Points on a hilly landscape, in no order, each with its height.
A ball rolls from a point to the lowest of its 2 nearest points, and stops where none of them is lower. Distance is the straight distance between rows; heights are no part of it.
K234 height 440: [-29  24 -15 -71 -25  44  32 -24   0 -11   6  52  -7  27  -8  43  -7  35
 -37  -8]
K174 height 514: [  8 -19  19  40  22  47  12  30  -4 -22  16 -39  35  16  52 -36   3 -32
   6  51]
K556 height 396: [-34  13 -12 -33 -32  38  15 -14  -5  -1  -3  33 -24  24 -26  55  23  32
 -49   3]
K574 height 345: [  1  54  -9  15   7 -30 -15  -6 -45  29 -13  -9  39  42 -10  -9  28 -18
 -19 -19]
K462 height 555: [ 10 -35  21 -40  10   6  36  15  31   0   4  41 -61 -48 -10 -22 -45   4
  -7  -5]
K788 height 399: [ 23  11  -5  13 -43  -1  26 -15   4  -4 -23 -25  37  39   8 -25   0 -12
  11   0]
K506 height 372: [ 17  -4 -21 -15  14 -73   1  15 -36  27 -21  42 -18 -18   1 -45   0 -25
  27 -57]
K52 height 265: [ 21 -14  -2 -11 -37  18  62  23  26  -1   4 -19 -36 -75 -41 -15  22  14
  12 -42]
K40 height 588: [-24  -1 -62   9  26  -2   5  15 -42 -56  -5  20  13  20  48 -25  14  -1
  66 -45]
K713 height 479: [ 24  -4   5   8 -30  43  21  34   5 -14 -17 -32  14  66  -9  -4 -19  -7
  -8  54]
K207 height 539: [-27  14 -23 -52  -1  39  27 -32  26 -27  13   3 -10  13  30  14 -26  43
  20 -33]
K749 height 230: [ 40 -22   8  23   6 -51 -44 -23  28  43 -12   2  -1 -47 -19  19 -46 -24
  17  16]
K61 height 595: [-36  30  -7   1  -7  19 -16 -44   6  12  12  -6  16 -20 -15  63   1  10
 -26  24]
K600 height 257: [ 12  29 -18   4 -59  -9 -17 -32   1  17 -11 -10  25  26 -42  76  18  -9
 -30  12]
K665 height 344: [  5  15 -16   4   6 -17 -49   3  -1  27  -5 -32   4   3 -32  48   6  -2
 -14  38]
K378 height 89: [-34 -31  -7  17 -17   8 -33 -38  11  -8  33  16  29 -53   0 104 -40  -4
 -35  21]
K588 height 395: [  4 -21 -23 -27  15 -50  32  37 -15  -3 -25  19 -44 -12   4 -52  10  -3
  13 -58]
K311 height 318: [-14  -9   2   8   8 -61 -19   4 -12  42  11 -14 -16 -51 -38  -3  35  -9
   5 -34]
K838 height 626: [  3 -25 -10 -13 -17   9  50   8  26 -19  -6 -25 -13 -16  21 -34  19   2
  39 -35]
K495 height 426: [ 34   7   0 -16 -32  12  23   1  -1 -24 -33 -15  17  76   6 -49 -17 -14
  17  18]
K277 height 145: [ -7 -16   0  -1  43 -22   0  -6 -12  25  21  34 -23 -54  29 -30  -4 -12
  13 -34]
K930 height 446: [  2   4  36  -7  65  18 -51  43 -24   8 -11  28 -21  11 -25 -19 -23  -4
 -41  40]
K691 height 471: [ 23   1 -19   1 -37  30  19 -43  10  -2  -5  24  19  38   4  37 -67   5
 -27  30]
K733 height 189: [ 42 -19  -2  33 -16 -38  -9 -36  25  29  20 -27   4 -66   1  15 -46 -11
  33   8]
K265 height 611: [-36  59   9 -25  30  21 -38 -53  -4  36   8  46  45 -17  28  17  21  29
 -18 -18]
K220 height 299: [-34   8  17  35   1  25  16   3  -2 -18  23 -31  23 -15  32  -8  35  11
 -11  31]
K454 height 356: [ 28 -23 -22  25   0 -71  15   2 -26  44 -13   8 -12 -44  -2 -43   1 -35
  28 -50]
K920 height 650: [-28  -4  -7 -13   4  33  16  -4  19 -52  22   7  -4  -9  30 -13  15  60
  51 -73]
K270 height 296: [ -3 -11 -18   5 -67   5 -11 -35  20   7   5 -21  12  -6 -35  72   0  -3
 -14  12]
K644 height 400: [-19 -15 -10   5  20 -35  -4  56 -43 -28 -19  23 -46  25  13 -34  44 -20
   8  -9]
K332 height 354: [-20 -11  16 -13 -20 -25  19  28 -11  -5  -8  -6 -49 -18 -22 -32  47  10
   3 -41]
K984 height 378: [ 37  46  -1  36 -49  -1   0 -28   7   7 -16 -29  66  51  -2  10  25 -16
   9  -7]
K361 height 521: [ 16 -21  -8 -10 -38  59  31   3  14 -19  -3  -6   9  44 -11  15 -53 -11
 -29  68]
K121 height 493: [ 37 -31   9  40 -25  21  -9  13  30 -17 -19 -53  47  28   8 -15   4 -33
  19  69]
K179 height 273: [  5 -32   5  30 -27  -6  -9   6  30 -10   0 -58  -6 -23 -41  26   9 -11
   8  43]
K744 height 608: [  3 -52 -28   0  -1   2  42  35  10 -50 -16  -9 -19  -5  25 -55  12 -19
  65 -47]
K940 height 282: [ -5  -1   6  20  21 -70 -53 -17  -8  56   6 -19   9 -35 -32  23   1  -6
  -9 -10]
K620 height 431: [ -1 -20  24  23  73   7 -41  46 -45 -13  10  24 -28   8   3 -33  14 -10
 -38  29]
K548 height 497: [-13  30 -22 -61  -9  50  37 -27  21 -28  -2  33   6  51  25  24 -32  52
 -11 -24]
K535 height 380: [ -8 -16 -12  12 -16 -21  14  44 -36 -28 -33 -11  -4  32   8 -42  45 -35
  15 -11]
K603 height 213: [-30  13  23  18  22   5 -34 -41  20  21  41   4  37 -60  15  45 -20 -12
  -6  30]
K208 height 362: [ 19  42  -3  50 -11 -16 -26  -9 -25  16 -10 -32  62  44  -5   0  37 -22
  -3  -8]
K123 height 530: [ 16 -23  13 -43  16   5  44  13  32   6  -6  21 -53 -50   8 -42 -10  22
  16 -49]
K185 height 140: [ 30 -33   6  21   5  -5  16  -5  33  20  16 -26  -9 -72   8   4 -62 -18
  13  30]
K370 height 660: [-42  19 -35 -16  -3  -6  -3   2   1 -46  19  -2   0  19  20 -19  12  58
  49 -69]
K740 height 583: [ 13 -48  11 -17 -19  17  30  -9  32  -7   8  25 -55 -40 -14  -4 -59   4
  -8  41]
K542 height 355: [-16 -19  18  16  -4   7   5  33 -11 -23  -9 -29  -6  20   3 -28  57 -16
  18   2]
K284 height 597: [ -5 -44 -44   8   6 -13  21  21 -27 -54 -15  22  -9  -5  33 -45  24  -6
  77 -46]
K650 height 579: [-12  -3 -30  -2  23  15   5   0 -23 -40   9  12  26  24  56 -41 -10  17
  46 -40]
K842 height 620: [-11  27   6 -16  38   9 -14 -46  -9  39  -1  33  30   3  44  -2  -4  11
   2 -34]
K760 height 293: [  5  52 -16 -24 -61 -12  12 -30  -7  15 -20 -16  18  45 -42  31  31   8
 -14   1]
K967 height 476: [ 30 -24   5  25 -16   3 -18  30  15  -6 -24 -63  13  30 -29 -16  -4 -36
   5  54]
K621 height 429: [ 29  15 -13  11 -48  18  32 -36  18  -7 -14   2  25  58  20   8 -31  -3
  -3  24]
K738 height 376: [ 30  26   5  52   2  -3 -38  22 -25  17 -19 -50  58  52 -30   5  22 -36
  16  21]
K530 height 633: [ -9 -12  38  -7  30  52  -1  -4  17   5  19  27  -7   3  24  10 -49   1
 -33  67]
K593 height 220: [-29 -49 -14   9 -42  29 -15 -36   5 -17  37  14   4 -34 -19  81 -37  -8
 -62  -1]
K143 height 679: [-31  50 -18 -27  25  19  -8  23 -39 -35   4   6  26  56  15  -1  40  35
  14 -59]
K485 height 352: [-15  -1   8 -16  -8 -44  18  -5  -8  35  -8  -8 -37 -52 -35 -20  37   4
  12 -65]
K579 height 543: [  5   6  13 -51  27 -42 -32   7  -1  40 -22  49   0  22  -1 -36 -43 -12
 -26   9]
K2 height 244: [-37  -3  14  26  39 -17  -3 -13  -7  -5  37  -3 -17 -55  33 -11  65   9
   8 -32]
K45 height 321: [  3  57 -11  -8 -40 -33  -9  -2 -22  19 -23 -22  31  57 -36   5  35  -7
 -27 -19]
K481 height 482: [  7   0  29 -41   0   3  40   1  25 -39  10  24 -69 -14 -15   0  30  55
  -4 -52]
K796 height 639: [-14   1  -1 -16 -25  18  34  -1  25 -40  11 -11 -12 -19   9 -19  42  30
  34 -59]
K705 height 524: [ 37  17   2 -69  10 -39  -3 -12   9  39 -14  60   8  43 -11 -13 -41 -10
 -24  -3]
K249 height 670: [-46  31 -32 -27  30   0 -19  -7 -26 -27   7   6  33  25  30  -6  24  40
  28 -83]
K289 height 316: [ 11 -12 -10   8 -18 -10 -45  17  13  -4 -25 -68   7   2 -47  52  12 -19
  -7  42]
K433 height 174: [-22 -15   5  13  12   9 -42 -36  31  24  20  17   6 -72  -8  77 -24  -8
 -18  36]
K34 height 556: [-35  25  32  -4  25  68  -9 -17   1 -21  41  39  35 -17   4  75   1  21
 -47  41]
K11 height 32: [ -2 -42  14  38  28 -15  17  25 -14 -14  19   6 -29 -59  43 -38   7 -17
  16  11]
K667 height 327: [-19  11  18   8  -8  36  10   7   5 -26   7 -23   0  23  33 -21  54   9
  12   0]
K615 height 346: [-16 -15 -18  -5 -50  29   4  -8   9 -10   6   6 -11  13 -36  63   9  15
 -31  30]
K961 height 584: [ 11  30 -10  14 -16  12  -9 -39  -1  19  16  -8  22   7   4  36 -12   1
 -18  20]
K978 height 364: [ 24  32   2  16  30  -1 -46  20 -19  18  -8 -42  21  23 -49  42 -19 -18
 -12  42]
K13 height 492: [ -6 -15  17  -2  15  13 -32  17  24  -5   0   6 -24 -20 -36  65 -12   5
 -37  51]
K345 height 209: [-30   0   1  19  15 -42   7 -11 -37  11  19   1  -4 -45  23 -16  50  -6
  27 -59]
K983 height 418: [-20  28  10 -29   7   6   9   0  -3   2  -6   8 -28   9   9  -7  27  27
 -14 -21]
K685 height 495: [ 37   2  -6 -43 -12 -32  15  -6  15  25 -24  28 -23  42  15 -35 -62  -9
 -12  -1]
K973 height 644: [  3  -5  17 -12  42  63   6 -23   5   6  24  31  16  16  51 -11 -53  14
  -7  48]
K696 height 311: [ 22 -23   1   7   3  -9  46  13  21  20  13  -6 -26 -91 -18 -19  -7  -4
  10 -31]
K110 height 604: [-38  39  -6 -13  -4   4 -15 -55 -10  30  14  11  38 -26   4  37  23  31
 -12  -7]
K198 height 241: [-13  -2  22  33  53 -17 -38 -28  14  32  16   3  20 -57  40   7 -33 -10
   4  34]
K92 height 83: [ -1 -39  16  36  10  -3  23   8  15  -2  24 -16 -16 -55  30 -29 -33 -14
  12  29]
K117 height 565: [-10   8 -34 -20   1  24  18 -22  12 -22  -2  -3  23  21  53 -21 -26  47
  39 -47]
K140 height 313: [ -5 -13  13   3 -33 -10  45  21  22 -11   9 -14 -58 -51 -45 -20  44  16
   9 -15]
K12 height 432: [  9 -13 -12 -38 -15 -50  19  28 -12  -9 -12  -7 -45  25 -22 -40   0 -12
   4 -32]
K223 height 415: [ -4   4   5  10  43  -4 -12  47 -57  -7 -12  13 -26  33   3 -41  16 -26
 -19  10]
K178 height 250: [ 25   1   1  11  33 -63 -83 -20  16  62 -13   6   9 -36 -23  28 -26 -15
   1  -7]
K183 height 320: [-14 -37 -19   9 -58   6  -4 -20  18  -7  19  -6  -2 -49 -44  90  -4  -4
 -30   1]
K549 height 558: [ 20   0  10  -7  30 -20 -40  -2 -10  38  -8  24  -2  15  -2   0 -47   0
 -23  22]
K374 height 337: [ 26 -15 -11  34  10 -25  22  -6   2  42   5   5  -5 -78  -4 -31 -22 -24
  36 -49]
K152 height 92: [-16 -16  16  11  21 -15  -4  11   1   4  14   2 -49 -41  20 -27   1  14
   4  -5]
K613 height 383: [ 49  55   7  33  -1   2 -38   8 -15  25  -8 -40  41  62 -46  24 -12 -28
   4  31]
K412 height 456: [ 49   2   7  16 -21  10  -4  27  -8  -5 -28 -40  45  70 -23 -16 -14 -20
  -4  44]
K688 height 392: [-13  28  14  -4  26   8 -10  20 -12  -5   2  -7 -16  14 -14   5  50  20
 -38   5]
K565 height 447: [ 32  15 -35  21  -7 -17   7  11 -39 -16 -24   8  33  63  48 -43  -6 -29
  35 -37]
K413 height 572: [  7   3  -1  -2   7  -1  -8 -11  -2  11  -8  -2  17   4  -1   4 -29  -8
 -10  32]
K731 height 504: [ 13 -15  28  40  -7  54   9  14  -6 -11 -11 -49  50  48  24 -25  -3 -15
  14  80]
K227 height 448: [-29  26   5 -55  -9  14  30 -10  17 -22   6  22 -47   6 -12  13  27  44
  -2 -29]
K350 height 464: [-13   5  19 -20  42  16 -50  30   1  24   0  19 -29   2 -43  30 -18   2
 -31  43]
K319 height 541: [-27  25  39  29  18  69   0   7  20 -30  42  15  13 -10  -6  52  10  26
 -37  56]
K949 height 275: [-32  12  27  45  21  -9 -21   3  -2 -10  40 -24   9 -53  24  -2  39   1
  -5  11]
K158 height 612: [ 11 -33   5 -17  -3  27  -1  -2  24   1  -2  19 -24  -6   0  17 -56   2
 -27  65]
K698 height 405: [  7  -6 -11  -7 -43 -37   6  41 -13  -8 -51 -13  33  68   5 -43  54 -27
  24 -19]
K720 height 323: [ -7 -29  14  15  -2   2 -14  33  12 -10 -10 -25 -34  -5 -38  -2  11  -2
 -17  41]
K889 height 510: [ -3  -5  24 -46  10  -8  33  11  23  10   0  50 -60 -26 -18 -19  13  31
   9 -43]
K318 height 430: [ 35   1 -23  11 -28 -48  11  25 -30 -18 -32   1  30  93  17 -45  10 -36
  23 -25]
K968 height 630: [ 12  35  17 -26  39  25 -15 -47 -12  17  10  41  45  14  43  -5 -41  -1
  -2   6]
K966 height 360: [-11   4  10   3  -6 -10  -7  26  -8  -1 -22 -23 -42  27 -30 -19  27   3
 -28  14]
K906 height 522: [-18  -6  33  23  21  44   0   5  19 -25  29  -1 -23 -19 -25  38  -4  18
 -46  60]
K494 height 460: [ 45  -9 -18 -28 -12  -7  35  15  12  -6 -23   9 -10  63  18 -52 -49 -16
  10  11]
K996 height 178: [  5 -14 -16  16  34 -27   8  -9 -24   4   8  24  -5 -55  43 -37  19 -10
  52 -54]

Call two points neighbours if one is among the 2 nearest of the other. Go from one point of each pair to the other, from neighbour to neighbour, staying as low as possible. Name the highest point that can't be avoided.
K600 and K378 => K183
K52 and K11 => K332
K179 and K378 => K613

Where does a ball stop that starts at each point below?
K265 => K788
K143 => K600
K40 => K600
K249 => K600
K13 => K11
K698 => K11
K485 => K11
K158 => K179
